Points, in no order, along strands that fork, close into loops and pass close to each other.
In the rows, 128 means zero.
Points whose rows are less than 82.9 apart are linked; no others are. Some points are linked to none.
Q632: [130 148 147 167 126 139  78 124 164 143  74  76 124 138 107 143 125  98
 108 132 121 128]
Q879: [169 173 134 186 154  90 131 120  93 125  96 222 140 103 124 153 106  91
 105  75 122 121]
Q760: [159  91 115 129 127 135  87 116 122 135 148 162 144 122 144 123 127 129
 152 152 106 140]
Q105: [177 150 131 129 163  95 186 147  94 115  83 243 135  99 127 132 115 142
 138 111 153  89]
Q642: [157 130 146 161 134 125  98 123 110 143 105 167 134  99 120 144 108 104
 124 118 119 133]
Q376: [ 84  87 145  76 137 114 184 163 128  93 177 104 167 142 159 114 129 185
 108 143 177 117]
Q392: [118 124 151 143 109 151 129 121 124 160 147 123  96  96 122 137 113 109
 142 118 108 149]
Q912: [150 100 159 114 136 130 157 171 109 121 176 216 150  90 157  88 133 172
 183 132 146 158]
Q232: [ 99 119 150 117  99 165 133 154 109 153 153  70  89 106 141 119 134 134
 157 122 148 184]
Q123: [ 91 173 115 161 146 108 133  92 134 142 130 115 114 137  91 168 110  71
  78  78  99  98]
Q868: [110 168 155 162 102 160  53 130 153 139  98  58  86 134 106 131 143  96
 145 101 103 159]
Q860: [165 103 111 134 124 161  42 126 147 128 125 104 108 131 139 112 146 127
 164 135  91 205]
Q685: [188 134 138 171 131 145  39 109 148 108  77 133 144 129 129 118 122 115
 123 133  95 167]
Q517: [149 102 149 128 127 136 143 144 114 145 142 179 134  87 138 119 117 141
 154 144 134 144]
Q351: [110  86 114 119  97 150 131 115 130 145 186  99 113 138 162 122 130 130
 156 146 101 141]
Q567: [121 151 143 161 113 148  93 126 160 143  82  42 118 162 124 138 142  99
 120 140 130 119]
Q49: [122 141 145 149  95 159  95 137 150 145 103  33 103 157 144 122 148 110
 147 140 128 148]
Q918: [112  76 120  83 150 118 139 147 140 115 176 141 183 133 139 107 141 176
 134 163 164 121]
Q25: [ 96 185 143 176 102 139  94 121 142 145 126  50  94 169 118 146 132  75
 127  95  91 104]
Q175: [127 159 159 173 118 147  55 127 119 148 116 132  96  96  97 136 122  94
 143  76  99 174]
Q820: [121 112 130 131 100 158  90 139 143 148 129  48 104 147 153 117 150 126
 153 145 131 170]
Q538: [127 137 109 119 145 107 134 105 123 139  92 144 131 114  93 163 113 104
  87 125 139  97]
Q250: [180 120 110 118 149 106  99 105 100 111  93 200 161 121 120 131 129 134
 119 144 138 110]
Q793: [107 135 118 125  85 148 131 144 117 133 151  29 119 191 196 101 163 127
 157 158 128 144]
Q722: [ 93 115 124 109  98 142 154 156 115 134 171  45 145 183 203 106 156 152
 135 150 147 146]
Q95: [101 176 127 179 156 102  90 104 146 137 119 122 132 136  92 164 105  76
  77  69  97 106]
Q22: [107 124 102 108 124 118 152  95 118 138 113 111 119 135 112 156 121 116
  97 141 131  87]
Q279: [117 154 153 166 144 134 163 126 132 160 130 148 105  96  97 162 103  92
 112 101 124 121]
Q730: [151  92 142 122 127 140 118 161 115 137 161 181 138  95 156 105 133 152
 177 139 137 170]
Q575: [128 137 110 114 154 106 190 111 118 128 106 206 115  90  91 151 111 121
  95 119 134 108]
Q151: [ 82 102 133  61 144 101 227 146 133  67 167 149 147 118 119 102 122 197
 101 142 165 112]
Q313: [164  84 114 117 139 128  97 134 129 122 151 175 176 127 143 114 139 155
 154 165 140 136]
Q468: [ 97 152 137 139  80 164 166 130 102 154 155  50  99 156 160 121 135 113
 144 131 116 130]
Q35: [ 90 176 139 176 141 137 163 106 142 154 144 122 105 123  94 173 111  76
  92  79 102 110]
Q11: [166 127 127  89 159  95 174 148  93  94 115 238 163 109 131 100 137 172
 154 136 171  88]
Q975: [120  89 154 102 144 119 183 165 130 105 186 190 161  97 148  91 126 180
 152 147 147 137]
Q808: [ 89  94 157  98 118 135 177 170 124 117 167  82 150 139 177 113 125 175
 116 144 168 140]
Q201: [ 93  98 110  59 136 115 177 135 123 100 145 108 157 140 128 119 128 175
 106 152 181 101]
Q389: [139 156 124 158 164  97 141 105 112 137 109 195 127  97  98 160 103  81
  84  86 116 113]
Q106: [137 153 161 163 146 134 182 149 129 157 121 175 102  78 105 157  97 103
 131  98 128 136]
Q812: [166 136  92 109 143  90  93  92  97 113  79 199 148 117 105 143 121 114
  96 118 131 107]
Q845: [ 92 185 116 158 113 119 123  98 127 140 119  62 100 178 113 160 128  72
  99  97  98  74]
Q432: [131 144 129 153  99 149  49 122 166 110 110  30  67 171 141 110 155  99
 156 117  76 155]
Q330: [173 126 138 121 147 109 174 144  94 120 112 228 145  96 135 119 122 152
 149 136 151 104]
Q609: [ 93 166 158 153  93 169 154 135 112 167 148  61  85 127 126 139 129 100
 141 107 124 140]
Q926: [136 156 103 132 164  96 183 101 115 127 104 218 115  92  96 162 112  99
  81  87 121 115]
Q439: [ 95 155 108 116  97 139 194 109  93 133 143  63 119 174 154 121 137 118
 111 150 122  90]
Q15: [200 117 123 130 139 116 103 118  94 107 109 212 173 130 145 117 144 148
 149 146 150 113]
Q443: [143 107 114 138 132 120  83  98 137 133 105 112 136 134 123 141 120 113
 116 145 111 114]
Q914: [ 89 201 134 203 141 102  49 126 181 123 120  82 127 164  94 144 114  86
  91  51  82 112]
Q620: [126 152 131 178 124 113  43 105 164 116  97  72 109 156 107 133 120  90
 106 104  71 115]
Q789: [117 115 102 123  92 146 106 154 145 129 152  25 116 196 197 103 178 140
 165 151 120 165]
Q6: [164  94 106  88 159 114 119 140 119 103 141 196 193 128 129 103 150 169
 147 161 166 111]
Q962: [118  78 146  96 145 125 144 186 144 113 205 166 183 113 162  92 139 183
 155 132 161 166]
Q356: [104 139 103 139  98 125 140  78 116 132 154  73  90 168 137 137 128  91
 117 123  70  84]
Q471: [216 113 126 146 131 140  70 124 113 106 112 188 169 134 152 114 148 146
 158 149 133 154]
Q97: [108 102 119 113 117 130 155 110 125 142 146 108 128 129 133 137 120 134
 119 156 132 105]
Q568: [132 121 122 117 147 112 167 114 116 137 114 171 128  98 105 150 109 127
 112 138 140 104]
Q965: [137  77 135 107 144 130 110 183 147 125 177 148 184 128 161 100 145 182
 163 147 165 177]
Q259: [164 110 137 147 120 135  78 115 112 142 126 162 129 108 136 131 117 112
 145 133 104 151]
Q880: [138 123 147 120 156 105 228 163 129 105 125 213 125  81 116 112 104 176
 141 140 137 113]
Q539: [135 131  77  75 133  97 129  81 104 119  94 202 126 107  92 147 120 121
  90 112 139 105]
Q756: [ 99 121  95  46 128 115 212 115 126  95 137 178 121 108  85 116 128 176
 101 138 159 114]
Q748: [ 95 132  80  71 116 119 180  90 116 132 114 113 112 139 101 151 131 128
  87 133 146  92]
Q531: [121 127 101  62 145 101 212 124 125 103 116 211 121  92  83 123 124 165
 106 133 159 106]
Q691: [170 150 134 133 176  95 166 149 107 128  74 204 136  94 109 158 106 121
 115 107 159 109]
Q928: [109 171 139 189 136 113  59 114 154 135 112 100 123 139  99 147 108  83
  98  74  82 120]
Q520: [150  95 146 112 150 121 132 168 134 126 103 133 161 111 135 124 113 166
 134 165 177 128]
Q33: [132 106  99 121  99 155  81 145 168 126 140  37 104 175 175 107 175 139
 166 145 115 186]
Q958: [134 173 151 175 115 153  28 122 180 110  77  67 102 136 102 118 136  98
 129  93  81 166]
Q886: [ 99 147 152 156 104 153 151 119 126 164 141  88 100 123 119 150 115  99
 127 114 113 122]
Q917: [151 104 146 139 134 146  88 145 146 139  95 108 143 118 130 128 125 133
 131 161 144 151]
Q938: [105  91 131 107 120 133 189 123 127 130 168 146 134 109 134 122 118 156
 126 156 137 118]
Q817: [105 112 109 127  91 144 150  92 119 141 176  80 100 160 157 126 128 113
 135 144  88 108]
Q120: [146 116 153 122 144 117 187 149 108 126 136 213 136  82 129 115 112 160
 146 145 138 115]
Q859: [114 101 108  57 144 104 166 137 122 111 113 133 156 121 105 128 122 169
 106 150 189  99]
Q493: [119  75 118 103 137 129 113 153 154 128 171 114 176 151 157 110 147 173
 139 164 157 146]
Q37: [ 91 112  83  50 119 126 194  90 120 110 146 148 122 130 102 124 132 156
  96 146 147  99]
Q981: [129  87 111  71 161 105 141 146 130  99 165 177 193 122 126  95 145 177
 139 156 172 112]
Q496: [103  92 155  96 148 111 219 160 133  87 171 173 146  97 129 102 113 192
 126 148 152 117]
Q689: [ 92 197 151 177  94 145  50 128 153 132 121  49  78 160 103 137 142  90
 142  68  81 131]
Q406: [170 153 158 165 159 116 129 154 115 144  78 175 135  94 112 157 101 106
 124 112 150 127]
Q721: [128 104 130 101 150 113 153 144 125 130  99 119 152 117 119 139 112 156
 112 160 180 110]
Q367: [141  79 104 122 117 139  83 112 139 141 176 118 116 139 155 122 130 127
 163 140  84 150]
Q759: [100 105 146 115 111 140 160 151 124 141 157  65 136 144 167 120 130 149
 130 153 157 133]
Q441: [137 149 136 168 109 137  36 114 181 106  96  47  86 161 122 111 141  96
 135 108  62 142]
Q319: [101 180 121 144  86 148 162 115  97 148 146  51 106 182 156 121 138  90
 137 135 100  91]
Q380: [161 155 146 181 139 141  47 117 165 122  58 105 140 134 108 130 117 101
 106 122 100 152]
Q650: [203 118 130 154 126 153  43 115 132 106 102 153 146 134 146 109 140 132
 147 141 104 183]
Q913: [128 127 109 131  96 158  66 133 159 123 123  26  68 172 156 101 179 116
 176 127  98 185]
Q551: [155 132  93  69 145  98 144 110  97 116  90 221 144 105  97 132 127 144
 113 123 163  99]
Q491: [109 130 150 137 103 163 105 140 113 160 134  86  85 101 122 128 132 114
 159 115 129 179]
Q747: [ 87 181 103 150 123 125 162  88 126 144 133  87 102 166 105 160 127  78
  92  98 100  82]

A piece is all that can be reached along the links. How many separate loops has the piece of each point below (a circle has one, a figure eight two, a Y none), and how many tips (points with one link)?
Q789: loops 1, tips 4
Q981: loops 1, tips 4
Q37: loops 0, tips 3
Q886: loops 0, tips 2

A fork is a point with three links, a tip a point with one. Leave the first point through the second and follow the links. Name the first fork or tip that comes.
Q962; Q965: Q760
Q439; Q319: Q232
Q33; Q789: Q520
Q567; Q632: Q551
Q6; Q981: Q975
Q201; Q376: Q33
Q232; Q491: Q439
Q879; Q389: Q22
Q958; Q868: Q123
Q123; Q747: Q441

A tip is a point with one link. Name the tips that can be reached along the links from each point below, in the order of the rows.
Q962: Q151, Q11, Q356, Q880
Q928: Q106, Q914, Q520, Q551
Q491: Q232, Q439
Q575: Q879, Q531, Q938
